Points on a hilly landscape, in no order, each with its height.
From any point a climber takes the steepest step (rise divided by distance) to one of its 2 nearest points. It stops when none of these is higher. Distance is the straight distance between rows; heights are no part of it.
Let: [103 145 125 172 145 167 129 160 174 103 151  93 129 168 151 167 217 133
  79 104 147 143 122  66 142 139 116 107 148 106 106 164 137  69 140 137
  92  84 147 150 158 116 141 130  92 178 128 119 111 128 166  43 140  96
 120 124 109 129 116 104 154 180]  (h 0.76)
razis: [107 160  98 150 135 124 131 124 139  58 121  95 107 142 109 126 108 131
 119 128 137 121 126 136 145 113  81 141 108 128 113  95 186 113 127  67
 155 104 137 134 109 123 144 127 127 152 173 126  95 130 150 109 117  93
 126 145 111 110 172 128 144 178]  (h 4.10)
Tob: [143 144 124 119 122  58 109 166 126 125  96 112 117 187 117 126  48 144
 114 120 107 126  97 151 111 147 112 140 124  99 180  68 115 157 109  94
  89 127 131 116 128 141 133 131 144  62 101 111 142 138  97 145  70 105
 107 186 128 119 149  82 134 119]  (h 0.75)
vomav: [117  73 156 116 140 153 124  67 110 149 128 131 123  90 106 141 105 123
 129 114 117 122  96 160 161 119 136 149  94 162 100 130 143 153 130  99
 185 167 143 112  88  87 123  80 128 112 152 117 109 137 130 141  75  98
 178 125 149 123 157 137 108 139]  (h 4.75)
renip: [ 98 166  95 193 137 170 149 135 147  74 149  79 151 169  82 122 100 140
 122 172 161 135 155 125 140 123 115 139 164 121 150 171 128 121  92 108
 115  72 107 185 173 186 168 158 106 100 145  87 152 138 126  51 117  99
 100  99  93 114 101  98 162 116]  (h 5.43)
surum: [117 122 141 136 124 111 183 104 146 118 178 180 117 138 157 162 174  52
  85  87 147 109  77 142  95  83 167 160  96  86 104 147 144 120 190 145
 179 157 160 120  82  50 141 105 123 110 156 172 131 142  97 145  94 155
 161 133 106 129 134 153 132 132]  (h 1.35)
Dor: [123  66 128  95 125  72  63 190 153 149  98  95 131 157  97 149 108 145
 180  76 124 111  65 139 159 136  87  85  74 163  84  76 129 103 132 133
 147 132 165 125 135  95 104 125  90 166 139 154 121 136 146 102 128 120
 136 176 168 124 185 121  96 164]  (h 2.01)
dupob: [118 141 162 113  95 117 148 113 164 167 121 129 146 121 106 183 143 142
 120 110 113 107 161 128 140 127  78 137 133 148  87 143 166  58 118  91
 138 169 145 191 149 106 118 107  78 173 163  88 149 104 129 122 109 118
 153 153 166 106 127 129 108 118]  (h 2.38)
Lopa: [142  49 157 117 150 116 110 152 120 166 128 151  93 118 129 129 195 156
 124 114 152 151 123 128 152 158 160  63 151 134 140 125 119 157 139 183
 118 112 106  89 120 112 115 105 115 119 111 145 101 122 125  69 147 152
 148 131 137 158 107 155 141 164]  (h 4.63)
Tav: [158 122 177 104 146 117 107 120 156 179 108 102 115  78 131 155 159 171
 118 150  92 118 179  87 171 153  89 104 109 175 106 115 152  95 110 131
 109 169 157 136 140 131 113 112 110 161 125 122 111 107 132 119 118  83
 174 170 179 106 128 143 109 137]  (h 2.78)
pul: [125 130 149 144 115 174 147  92 105 161 179 163 123  97 160 120 153 127
 154 134 143 130 159 158  84  85 121 185  91 112 111 167 139 120 138 110
 113  96 107 152  83 102 203  94 112 124 174 178 152 160 139 160 168 163
 158  88 106 111 122 178 129 102]  (h 6.45)
zonov: [129 140  75 144 127 135 105 123  74 123 148  97  96 100 125  96  98 129
 177 136 144 142 152  82 122 110 139 114  74 169 107 149 139 163 129 121
 107 145 112  96 121 172 147 170 140 209 118 183 105 146 123  91 207  70
 126 153 123 134 150 166 134 160]  (h 3.08)
zoza: [ 96 147  93 173  99 148 121 138 119 111 187  95  99 142 101 121 110  89
 145 102 147 139 131  55 128 101 183  97  92 154  89 173 123 153 152 161
 100 164 130 114 146 133 140 186 101 172  92 175 135 162  99  65 198  64
 128 121  98 153 125 144 128 139]  (h 3.51)
vafad: [ 96 173 105 158  95  94 137 150 172 112 195 132  92 180 131 129 128  78
  92  61 146 149 138  74 100  98 151  91 117 102  98 132 158 115 141 156
 107 177 136 116 119  95 172 165  89 141 120 175 132 156  73  89 176 100
 127 165  80 143 145 142 142 144]  (h 4.18)
rup: [121  86 154 125 102 111 152 150  87  94 135 153 148 117  69 117 150 140
 157 182 157  98 138 179 122 126 121 153 147  91 124 152 134 132 147 115
 148  88 121 155 135 167 110 148 166  73 154 121 171 122 130 138  88 200
 143  98 160 152  95 142 142 102]  (h 1.03)
Mubez: [190 112 125 143 140 149 169 117  73 106 141 124 133 137 172 129 173 166
  64 121 113 174 153 105  76 158 151 176 115 101 145 163 111 135 158  85
 106 110 175 139  42 118 126  96 198 115 125 149 142 104 160 139  78 122
 149 153 143 131  85 128 167 134]  (h 5.02)
dop: [171 154 135 108 158 133 183  67 136 145  93 171 136  88 163 144 154 137
 103 140 103 116 128 129 120 160 135 186 117 151 146 123 116 105 107  92
 175 188 160 169 110 122  81  85 166 119 140  63  97  76 125 170  77 109
 134 149 159 119 113 116 135 137]  (h 3.56)
Tera: [131 214  83 144 153  93 126 148 177  85 118 113 112 147 162 173 120 100
 108  97 137 139  80  79 167 129 135 113 133 126 132  97 132 103 124 150
 117 165 140 118 181 121 111 145 107 146  91 132  81  95 144 102 118  66
  77 146  82 139 152 107 150 143]  (h 2.99)
Gub: [144  89 120 131 170 140 128 105 100 140 159 164 102 115 151 115 140 141
 137 110 192 171  87 148 140 127 192 128 151 134 169 163 125 208 138 150
 144 125  79 112 116 109 136  75 117  88 135 159  86 139 131  79 161 106
 117 123  90 159 113 166 176 137]  (h 5.35)
Ruvoz: [174  93 160 108 120 132 133 145  66 177 104 145 147 107 150 109 155 182
 145 165 113 124 162 125  78 159 146 146 120 120 154 162 103 132 138 134
  74 119 139 139 115 175 140 121 171 121 101 136 167 118 128 150 152 168
 124 131 164 144  81 150 128 100]  (h 5.83)
nilit: [108 136 109 190 106 171 143 125 125  72 163  58 131 156   8 115  68 134
 164 188 141 117 171 134 143 104 116 144 123 151 119 152 139 136  99 113
 139  84 144 177 153 179 144 181 136  89 162  99 155 164 112  77  89  92
 155 105 137 116 113 117 139 106]  (h 4.97)
Mami: [135 110 150 117 114 109 153  96 155 129 123 140 107  91 132 135 161 112
  67 132  95 119 172  98 142 132 120  79 149 118 101 110 148 108 142 124
 163 182 143  83 107 117  93 131 146 148 125 108 112  82  94 140  81 131
 174 140 164 129 129 129 113 150]  (h 3.35)
ver: [114 102 169  99 103  82 113 136 164 146 119 155 159 144 154 119 155 129
  67 108  79 151 146 114  93 136  95  67 191  67 120 118 127 117 143 140
 107 101 151  75  97  83 156 125 131 106 136 156 175 115 151 171 113 217
 153 113 149 126 134 124 137  66]  (h 2.46)
Zonu: [135  63 158 142 147 172 110 105 112 144 142 102 122  94 128 105 161 149
 155 127 127 116  98 155 136 128 111 148  64 153  98 137 131 130 132 108
 140 107 158 136  74  95 148  82 112 145 162 142 109 152 137 109 138 100
 161 129 139 114 144 150 102 181]  (h 5.39)
bigim: [ 86 143 115 122  82 158 146 105 155 145 127 114 134 147 149 150 111 107
  88  65  95 123 154 124 102 122  95 110 151 139 104 138 120  70 114  63
 156 162 120 138 131 103 118 105  71 221 154  44 142 122 126 122 154 106
 106 140 136  88 156  99  88 180]  (h 1.95)
fir: [124 106 137  97  85  94  88 140 154 160 119 119 150 158 136  91  94 134
 110  99  49 148 171 121  67 134  96  57 147 105 116 113 105 115 133 135
  96 132 162  79  96 114 163 142 123 169 126 136 193 127 139 173 165 185
 146 159 167 106 150 124  95  71]  (h 2.08)
remo: [126 125 134 123 139 179 130  71 136 156 111 130 138 120 203 137 123 122
  54  84  88 162 130 120 127 134 136 124 188 114 147 151 114 126 142  84
 137 119 104  78  77  85 133  71 139 146 122  94 124 112 175 153 108 126
 120 101  91 107 130 104 128 119]  (h 5.84)
gomin: [134  82 115 102 132 115  88 181  99 105  85 132 117 193 111 143 119 170
 119 131 138 131 151 186 121 175 113  94 211 126 160 109 105 160 109  99
 123  74  99 121 124 165  87 108 124 139 115  53 133 127 140  86 127 185
  55 126 149 126  91  88 157 179]  (h 8.10)
gipan: [121 142 125 138 132 129 131  95 134  90 134 103 135  97  62  91  77 104
 111 185 123 123 151 120 172 119 133 103 163 123 116 109 150 163 101 146
 181 155 138 103 142 148 110 148 176  63 123 128 115 104 110 144  59 125
 164  89 128 134 124 112 131  75]  (h 2.04)
puzir: [ 79 126 132 113  49  48 154 133 102 115 177 199 101 143 124 114 131  95
 132  93 149 105 166 138  96  83 115 113 130 107 105 146 157 137 162  90
 164 160  58 119 115 128 104 170 104 166 167 161 176 121  75 134 169 169
 110 145 154 126 151 158 134 145]  (h 0.34)
geva: [127  99 109 144 129 152  92 159 146 123 119  15 152 166  40 110  63 157
 184 189 123 101 153 147 142 135  98 139  99 189 114 130 120 127  91 110
 121  77 146 180 162 184 144 157 117 135 161  93 153 169 128  77 106  83
 153 147 162  94 147 100 103 127]  (h 4.47)
Ganu: [132  96  78  71 112  82 130 150  87 136 113 150 148 125  82 127  78 129
 197  95 172 146 101 150 118 127 171 115 118 186 106 157 109 161 138 135
 172 194 118 144 158 141  82 134 114 155 139 149 142 121 140 127 161 122
  99 149 173 167 140 171 142  94]  (h 3.03)
semed: [139 178  75 106 219 154  86 120 142 126  65  73 143 114 150  96  81 156
 159 178 141 130 122 146 147 146 114 131 176 172 186  97 141 160  53 137
 107  97  90 122 180 178 131 120 114 133 141  88  81 142 162 136 157 123
 108 129 117 101 151 109 137  86]  (h 3.10)
fegi: [ 80 157 132 122  56 102 135 126 111 125 156 175  95 107 109 104 110  72
 164 137 136  89 162 158 141  75  97 115 118 110 104 101 141 122 134 123
 159 141  48  96 151 131 126 191 108 161 140 139 149 145  85 173 169 158
 118  95 122 126 155 147  97 142]  (h 0.57)
Sonu: [161 179  94 135 176 159 149 130 141  84 146 162 134  98 199 138 201 101
 117 134 167 146  95  98 148 111 150 150 124  94 121 138 143 110 169 163
 129  89 112 106 123 102 131 119 160 155 132 206  83 115 201 147 151 135
 108  80  84 155 119 181 168 123]  (h 0.47)
sedoz: [ 88 121 111 156 123 110 123 133 156 112 162 120 103 176 144 107  79 111
  77  52 141 178  95 102 118 116 165  84 153 103 139 131 134 173 150 135
 139 149 120  87 110  83 167 124 109 100 115 150 111 151 107  90 156  86
 114 156  66 137 153 124 153 145]  (h 5.08)
kibeg: [130 128 142 121  63 108 167 142  87 117 159 158 158 135  76 111 114 102
 147 137 134 102 152 127  90 110 172 141 144 102 113 173 120 137 172 151
 123 149 143 142 128 162 101 196 158 100 110 161 210 129  99 171 111 183
 133  98 162 158  78 143 104  51]  (h 1.25)
mede: [147 168  96  84 113  88 149 108  96 148 126 165 143  97 127 112  81 101
 153 107 144 140 109 120 116 120 196 129 121 161 130 143  99 165 136 158
 146 230 132 123 140 134  94 148 148 134 100 161 142 112 103 178 148 105
 105 138 141 152 126 152 129  65]  (h 3.61)
Fol: [139 160 127 109 165 109 130  98 155 140  97 156 145 114 176 170  99 117
 121  89 155 148  52 120 174 129 140 143 136 137 140 110 140 143 117 139
 144 173 122 125 147  71 102  67 113 109 118 144  81  98 170 142 110  95
 101 128  95 128 156 127 150  95]  (h 3.65)
zale: [120 137 123  97 108 119 112 166 102 194  88 135 137 123 180 142 104  97
 165 108  94 100  99 137 104 138 131 117 111 126 145 111  50 112 131 134
  80 154  93 114 166 144 127 156 107 178  57 102 143 126 103 157 181 130
  65 126 119 116 132 105  61 157]  (h 0.25)
bov: [130 173  75 130 149  89 108 173 150  60  96  92 136 161  95 100 111 140
 127 158 131 150 159 112 121 146  80  97 157 112 122  96 156 105 111 137
 111  92 147 121 146 170 138 158 155 140 149 132 122 112 172 120 130 135
 113 139 142 131 142 135 165 108]  (h 3.58)
zefub: [123 160 135 158 120 107 178  98 160  62 176 167 116 164  89 141 135  60
  95 102 132 102 103 130  96  88 166 169  93  95 108 117 165 110 166 145
 181 182 189 129 102 108 107 146 152  69 137 136 143 124  58 155  49 146
 171 136 137 131 133 105 115 132]  (h 1.74)
nid: [ 86 162 121 145 102 122 136 109 128  98 164 171 105 106 127 125 108  75
 161 120 158 110  89 156 155  69 128 152 107 109 107 113 171 142 167 129
 164 119  87 106 126  92 162 153 129 120 146 188 113 146 126 160 145 133
 123  90  68 140 175 164 130 120]  (h 0.78)
Suta: [128 137 134 103 157 107 110  82 169 147 124 118 148 122  73  78  70 145
 120 167 109 130 139 151 125 132 135 116 148 155 133  91 146 159  64 149
 171 170 161 121 138 132 144 105 150  59 165 104 115 142 105 170  79 124
 176 136 157 126 152 124 144  60]  (h 2.33)
kipiz: [145 101 145 104 191 109  80 136 142 154 111 163 107 130 154 138 188 181
  91 109 140 189 147 131 151 160  97  50 205 126 146  94 150 146 121 182
 106  78 122  70 105  84 114  70  97 126 131 142  80 112 174  99 153 170
 147 126 151 117 121 138 174 141]  (h 4.51)
dipig: [ 80 114 128 166 110 188 111  90 115 110 149  90 104 102 110  93  97 117
 171 136 123 105 114 136 153  96  86 135  94 159 114 105 156 133 118  68
 160  86 105 118 104 111 153 125 104 187 164 132  90 174 138  98 171  92
 129 105  81  85 180 131  91 201]  (h 4.69)
zeze: [200  94 168 132 133 141 158 115  86 161 115 136 129 101 158 127 164 163
 106 147  81 129 138 101  95 170 172 157 100 128 156 147  98 129 143 137
  95 147 197 129  71 141 107 118 198  91  81 133 141 103 129 157  79 122
 154 149 162 137  74 127 124 113]  (h 5.69)
Ruru: [134 205 109 153 115  95 158 112 167  70 167 153 108 125  78 137 125  78
 138 146 138  98 141 112 134  95 126 146  92 124 105  89 177 102 123 147
 158 180 164 150 131 133 119 174 146 116 142 149 114 114  71 150  96 119
 148 147 130 146 137 143 130 128]  (h 2.12)
pora: [ 83  93 206 114  76 147 114 111  99 185 133 162 122  63 128 157 136 121
 161 153  87  93 152 187 170 101  64 154 109 114 141  94 137 136 123  70
 138 102  59 125 118 108 115 137 115 130 119 116 153 142  86 170 104 158
 147  97 100 108 142 103  74 144]  (h 0.61)
venam: [107 135 148 124 128 146 158  95 131 133 137 176 106 119 161  79 172 112
  77 160 115 108 161 167 108 134 155 121 164  89 167 139  86 145 106 141
 133 123  60 104 139 160 129 133 136  93 110  61 138 135  55 174 156 167
 103  89 110 136  86 117 128 160]  (h 4.96)
rif: [122 120 170 120 157 174 131  81 118 194 143 143 135  65 136  80 162 157
 156 182 124 117 178 168 107 120 119 146 121 138 140 151 132 124  82 149
 110 114  89 142 141 138 179 104 107 113 158 105 129 160 111 180 204 171
 169 104 128 111 114 167 111  95]  (h 5.99)
supit: [157 111 124 110 141  70 121 147  89 134 133 154 142 144 116 144  98 177
 150 104 201 185  93 140 133 133 145 140 135 129 156 143 152 184 125 136
 109 122 109 152 121  99 125  81 110  66 137 201 125 121 157 101 127 115
 117 157 120 160 127 164 184  78]  (h 4.70)
zulid: [180 168 115  80 156  99 139 136 102 141  75 153 113  94 154 121 141 136
 138 191 101  98 154 123 140 163 136  97 144 118 160  87  60 131 103 154
 124 170  97 116 187 189  84 183 185 128  76 101  93 113  98 183 132 138
  95 120 140 143 104 130 100 141]  (h 0.85)
Lag: [181 142 148 145 112 164 183  67 101 150 148 149 100  63 169 123 169 108
  78 151  97 115 162  89 121 119 190 148 105 129 139 152 103 133 161 151
 124 170 146 100  83 134 105 148 196 120  67 145 116  99  98 175  92 102
 160 101  98 150  78 133 106 114]  (h 6.65)
lol: [128 136 113 115 114 128 132 152 115 125 122 115 119 127  83  89 120 134
 144 199  94 112 198 133 113 139 130  97 147 126 124 119  85 115 110 136
 127 132 107 134 181 205 132 188 149 138 111  77 138 133  86 136 140 131
 130 117 167 121  97 128  97 141]  (h 1.19)
teba: [144 102 148 132 126 118  93 154 112 130  95  67 135 117 115 174 134 171
 117 127 110 148 129  82 185 147  94  97 124 151 120 124 134 124 147 124
  88  95 152 122 121 120  90 130 129 142 102 158 126 108 193  78  79  96
 151 136 152 132 127 124 123 121]  (h 2.35)
vev: [116  87 131 114 120 167  99 118 132 164 102  56 147 143  78  89  56 170
 158 158 109 120 171 172 108 137  99 158 114 187 135 125 129 135  75  74
 129  99 125 166 115 153 145  87 103 150 177  62 143 166 117 128 129 100
 153 160 163  82 156 100  90 119]  (h 3.97)
badi: [129  62 114  83 130  89  98 160 142 147 107 111 147 150  84 132  96 153
 159  68 152 152 100 143 117 141 126  79 112 173  85 143 138 138 132 141
 154 150 158 129 128 102 116 110  98 152 165 149 130 138 171 122 154 139
 134 177 181 151 167 155 144  98]  (h 2.54)
Neb: [155  63 153 115 141 136 105 187  75 184  85 148 162 126 158 122 189 202
 172 145 150 134 127 147  87 151 107 159  93 125 145 134 111 103 134 150
  54  45 133 163 110 143 134  85 127 135 126 152 151 123 157 129 184 192
 119 131 168 127 100 138 121 128]  (h 6.42)
mife: [129 224  93 133 162  93  92 171 190  98 123 102 127 149 150 165 138 115
 146 109 164 134  77  62 146 135 112 135  79 151 112 112 158 104 125 187
  62 146 162 144 177 108 128 156  90 152 107 181 110 135 155 104 165  82
 113 157 110 145 152 131 160 110]  (h 2.53)
febu: [134  89 136 129 150 125  72 150 145 147 116  92 118 139 137 162 105 123
 186  98 142 110  32 115 191 135 158 118  58 197 119 105  95 147 139 160
 132 144 158 129 163 109 100 128  91 127 110 142 103 146 147  87 122  87
 116 134 128 142 169 129  91 172]  (h 1.47)
zim: [129 117 133 136 127 169 169  62 106 120 108 116 133 100 102 164 104 120
 105 130 102 110 117 136 170 125 134 174 121 164 118 139 129 118 135  69
 190 175 148 141 120 129  70 101 157 133 129  65 112  93 134 134  38  79
 150 119 154 112 135  94 105 148]  (h 4.12)
bedu: [123 170  94 152 176 184 131 124 170 103 118  68 177 148 117 128 134 150
 103 151 129 151 156  95 120 155 132 112 203 129 162 175  97  97  77 130
 121 113 132 179 195 188 136 138 107 128 127  52 140 111 151  80 129 105
 104 111 125 112  88  86 143  98]  (h 5.94)
Latof: [139 127  98 123 167 139 130 147 160 113  92 124 145 168 126 146 147 147
  89 135 135 144 117 131 142 180 139  94 217 114 170 126  88 114  91 138
 142 113 129 155 186 161 100 105 131 105 112  37 117  95 137  87 104 140
  80 119 138 133  83  78 147 142]  (h 6.71)
tega: [131 161 169 138 148 133 136 108 134 171 136 165 110 111 162  82 169 157
 115 196 115 106 169 155 102 135 106 150 125  84 176 101 128 116  76 147
  77 100  86 136 146 170 189 129 129  72 125 100 136 143  57 163 174 161
 129 119 103 121 104 126 131 144]  (h 5.52)
sib: [109 106 120 123 174 167  55 150 151 145  74  56 135 134 141  97  99 163
 167 145 127 131 115 156 127 144  83 138 128 172 158  88 139 138  77 115
 100  64 110 123 132 140 159  92  77 161 163 102 100 172 158 104 175 122
 119 153 125  85 181  98 106 138]  (h 3.49)
Zazol: [ 93 144 161 158 137 158  92 157 169 161 117 114 127 116 174 158 202 132
 132 123 114 126 112 111 167 129  60 119 110 110 131 102 128  72 126 132
  81  61  97 142 164 119 166 128  75 166 114 126 121 128 153  99 169 134
 110 112  92  92 135  99 100 183]  (h 0.97)
Tem: [100 106  98 144 140 134 141  94 116 102 155 133 116 137 114 115  65 117
 118  75 185 170  64 131 151 109 196 124 138 145 127 163 146 201 144 121
 193 161 112 119 126  88 127  96 112  94 147 150  90 148 124  78 144  59
 112 127  85 147 148 147 168 130]  (h 6.12)
tov: [132 185 106  80 194 102 117 106 171 144  83 138 143 122 153  97  88 140
 123 152 125 131 116 158 121 147 126 131 168 136 173  80 128 141  48 134
 136 161 105 130 170 142 132  88 119 105 146  70  90 132 106 170 155 131
 103 140 121 120 152 111 151  91]  (h 2.76)
gal: [136  81  94 160 136 160 161 142  88  80 149 135 107 162 128 126 175 134
 120 121 162 125  94 134 118 144 177 145 128 117 143 158 111 132 168 112
 151  89 142 145 118 145 108 128 162 147 127 113 100 126 137  58 129 119
  84 122 106 160 101 123 151 215]  (h 3.85)
nul: [125 159 109  66 132  95 117 145 109 143  57 146 134  96 159 151  97 114
 145 161 111  96 121 154 168 140 103 103 165 115 155  87  74 139 102 128
 111 138  50 100 193 152  76 158 129 141  77  92 112 123 125 187 144 153
  70  87  97 138 137 108  97 116]  (h 0.53)
Dezi: [155 139 172 126 115 120 117 149 136 220 128 130 117 118 187 154 149 119
 149 115  89  87 125  97 132 145 120 140  76 140 120 126  84  89 122 163
  72 186 138 133 151 140 129 146  98 164  59 115 130 121  62 121 162  85
 112 175 120  95 109 107  63 175]  (h 0.60)
Vofa: [132 119 105 120 189 159  93 115 145 111  84 127 108 148 179 127 147 151
  87  85 120 161 110 142 135 157 109  93 182 131 148  98 143 135 126 124
 141  95 126  79  94 100 132  66 113 172 140  84  81 119 178 113 158 134
 100 135 117 108 145 110 155 185]  (h 5.07)
ramuz: [154  88 151 145 180 206 134  81 126 138 157 114 113  69 156 101 212 131
  99 164 117 148 155 124 134 146 161 115 137 114 123 170 114 133 141 157
 129  95 141  94  86 122 157 100 159 130 133 136  98 134 164 128 133 142
 191  85 129 137  83 161 128 126]  (h 5.97)
duge: [126 148 111 123 103 111 161 127  98 138 146 183 120 124 178 116 115  86
 122 104 153 121  66 138 121 100 210 152 127 109 168 147  86 166 170 159
 130 160  78  99 141 121 112 143 150  98  77 156 134 122 103 155 142 121
  70 106  71 171 116 138 131 120]  (h 4.42)
nevel: [103 128 147 148  71 188 139 122 116 153 155  89 181 161 117 191 111 101
 131  73 115 111 119 104 140 105 141 166 137 124 102 202 114  94 170 111
  98 110 146 172 117  95 131 141 104 144  98 143 203 148 164 122  94 138
 134  88  99 128 108 102  86  69]  (h 1.73)
foz: [130  52 177 136  96 168 125 150  99 161 113  78 162 125 110 186 152 155
 131 115 111 118 116 104 169 144 135 122 135 134 116 184  92 109 173 120
 106  93 156 156 127 119  91 131 125 144  90 130 173 117 181  69  85 133
 143 100 144 140  87 111  91 111]  (h 2.02)
vuraz: [117 136 117 139 111  50 107 198 126  36 126 109 128 165  60 115  97 128
 126 154 140 138 145 117 150 116  70  86 151  79 108  86 181 129 146 129
 128  79 139  87 127 140 125 186 161  95 144 186 132 116 163 115  85 165
 144 144 138 149 147 137 163 101]  (h 3.18)
far: [ 79  66 193  75  99 102 119 142 100 163 119 177 141 103  91 121 116 132
 164 165 120  93 152 219 139 131 103 141 142 114 139 114 128 164  93 101
 143 104  74 128 141 138 109 117 103  83 142  87 165 157  77 165 128 199
 133 112 148 134 121 128 130 119]  (h 0.83)
viv: [173 153 126 133 149 139 175 102 114 146 111 136 141 101 168 161 150 148
 133 104 139 139 113 106 107 156 150 214  82 179 129 168 117 116 129  90
 124 181 171 195 117 117  97  91 134 144 129 112  99  93 147 123 111  77
 130 183 133 118 112 127 157 135]  (h 3.11)
vone: [135 114 115 149 158 144 119 133 151 111 142 100  84 121  95  73 159 112
 104 193  94 106 163 131 143 154 139  80 139 125 131  80 105 115  98 156
 146 124 127  94 154 188 145 166 159 111 114  73  93 133  71 115 115 114
 146 114 138 123 109 111 115 202]  (h 1.46)
Mifet: [109  76 161 130 160 197  97  89 146 156 118 121 128 116 165 103 143 125
  82 131  87 152 125 158 134 145 127  94 193  92 159 135 112 157 122 140
 133  71 110  67  90 100 176  75 135  88 122  97 123 150 156 151 128 169
 153  69  92 111 112 112 132 112]  (h 6.52)
Piro: [115  72 139 130 116 124 116 174 105 153 138 145 146 145 136 105 148 145
 175 107 152 142 100 170  62 120 126 152  82 103 119 156 123 127 150 131
 102  79 132 154  93 106 188 107 109 116 160 165 164 157 135 135 196 186
 127 140 133 128 135 151 137 117]  (h 7.09)
taz: [178 123  85 147 157 137 142 171  96  78  93 128 126 152 125 130 162 169
 148 154 157 138 109 147  96 160 127 183  94 138 145 111 126 113 130 120
 113  75 168 181 114 174 113 120 170 112 133 124 100 104 159 117 114 130
  95 148 159 147 109 117 162 178]  (h 3.39)
muli: [130 190 125 131  54 158 159 101 113 136 164 121 163 161 106 132  83 114
 127 105 116 120 176 102  83  95 147 160 148 121 114 176 133  99 129 132
  96 143 139 176 117 140 139 152 134 137 125 137 210 139 123 173 127 160
 123 104 133 131  92 124 107  54]  (h 1.48)
gov: [124 161 119 132 147 138 143 147 142 125 157 141 143 123 175 154 189 133
 106 106 172 161 130  95 142 110 106 146 148 101 102 161 163 101 158 116
 109  84 105 153 124  95 160 106 108 160 162 199 116 132 194  95 146 125
 120 110 106 132 127 163 179 123]  (h 0.59)
banib: [142 177  99 132 159  71 121 185 170  62 126 147 127 144 102 155 158 118
 152 133 181 132  69  95 148 120 119 135  90 118 103  97 166 113 140 195
 103 123 170 155 150 102 113 143 135 105 130 212 105 116 163 128 132 125
 114 130 124 169 146 165 179  89]  (h 2.20)
tigog: [149 113 154 133 137 108 118 132 137 184 133 120 105 131 156 144 123 130
 128  93 113 124  84 106 138 145 181 128  87 149 149 114  90 139 127 173
  94 189 152 113 129 120 130 128 113  84  67 130 119 135  84 113 110  78
 128 169 113 140 125 114 114 147]  (h 0.99)
geg: [134  87 116 121 153 125 121 135 120  77 106 125 116 118  78  79 120 114
 105 205 110 116 154 141 167 150 153  84 174 136 124  87 116 168 103 157
 194 135 122  73 164 174  92 154 202  64 116  86  87 111  97 133  55 165
 151  91 158 146 105 101 141 151]  (h 1.77)
Vaku: [110 119 117 116 128  68 151 109 150  70 158 200 117 122 123 115 125  81
 119 116 178 135  95 158 129  87 131 118 131  96  97 118 180 164 151 131
 215 154 111 100 102  75 133 105 130  94 191 177 108 122 105 148 127 155
 142 126 118 133 169 174 177 122]  (h 1.01)
zinu: [138 120 143 124 124  90 154  98 174 116 153 162 114 114 146  82 176 101
  56 140 108 143 182  97  82 122 144  63 162  89 108 131 140 136 129 171
 144 157 151  65  87 114 150 147 151 109 147 150 140 105  88 159 127 181
 166 124 148 136 118 157 145 100]  (h 2.85)
boret: [164 151 116 142 118 137 182 162  92  98  98 139 151 138 155 185 166 130
 142 130 127  92  86 122 109 143 136 226  76 130 131 134 104  73 157  96
 112 126 176 190 132 148  79 143 176 145 101 104 136  88 166 143  83 132
 100 135 142 138  99 110 125 147]  (h 3.00)
Git: [163 170 106 121 114  79 152 165  99  99 118 136 141 136  80 170 114 120
 176 141 135  92 122 121 128 130 131 183  84 145 117 118 132 114 150 101
 141 183 175 191 150 168  82 182 157 130 114 136 142 107  97 137  84 112
 126 173 172 146 117 127 129 123]  (h 2.55)
dar: [127 171  85 154 125 141 139 144 107  87 138 126 129 110 118 160 164 116
 181 142 178 107 135  87 122 111 120 179  45 168  79 159 165 103 138 111
 112 138 137 179 144 146 137 158 126 204 152 170 122 124 136 103 182 104
 115 143 127 147 137 162 147 158]  (h 2.74)
kuvoz: [107 162 124 129  79  92 130 127 121 115 123 120 123 168 122 146  55 119
  99 108 110 114 157 136 116 114  97 131 155 107 156 115 125 125 121  69
 122 139  96 131 128 149 118 148 123 110 114  95 172 127  97 135  86 108
 107 144 121 108 144  86 115 126]  (h 1.13)
gan: [119 116 183  88  46 104 116 103 142 183 132 147 147 132  95 123  84 111
 130 107  56 107 192 131  95 114 106  83 154 110 104 115 126 114 131 136
 128 164 152  98 122 115 120 157 101 139 118 122 208 140  84 192 117 178
 175 141 188 102 131 106  58  66]  (h 1.66)
koza: [127 104 117 158 122 162 159 114  98  76 155 133 116 142 135  93 127 113
  93 128 117 129 115 151  95 120 166 158 123  93 144 155 115 149 171 106
 156  99 135 102  69 131 133 124 186 105 128 122 141 130 131 146  95 139
 126 105 117 142 119 124 138 164]  (h 4.39)
puv: [168 144 120 116 173 107 103 120 115 134  90 132 157 136 170 175  80 178
 148  99 184 181  61 117 172 146 136 158 139 164 172 124 146 182 121 137
 104  99 113 137 138  87  87  55  99  85 115 176  85 116 216 101 111  85
 102 131 100 126 145 131 163  73]  (h 4.17)
sutu: [ 85 153 146 156  78 159 100 157 169 156 141 119 144 153 155 135 130 103
 154  97  86 116 124 128 106  97  76 132 106  99 125 105 130  65 133 120
  98  92 118 145 132 104 189 152  94 163 116 135 166 140 122 145 159 162
 104 110  86  94 149  99  68 138]  (h 1.21)
gube: [ 76 167 121 128  36 145 110 119 143 160 139 112 127 156 133 148  60  89
 134  62  88 141 173 111 117  90  89  98 150 128 124 112 124 102 121  96
 113 139  89 124 131 114 149 165  85 184 123 120 178 145 120 143 143 128
 104 123 101  87 156  91  74 109]  (h 1.53)
Saze: [128  95 146 177 158 189 122  90 132 104 186 115  92  92 124  75 172 118
 138 171 127 134 153 148 123 113 110 130  98 104 100 138 150 136 131 135
 145  75 141 100  68 110 198 101 139 114 173 151  91 170 146 132 149 140
 188  93 109 108 129 167 133 155]  (h 5.95)

Where does a climber stop that starts at each point below?
vuraz -> Mifet
mife -> Tem
surum -> Piro
viv -> Mifet
nul -> gomin
semed -> gomin
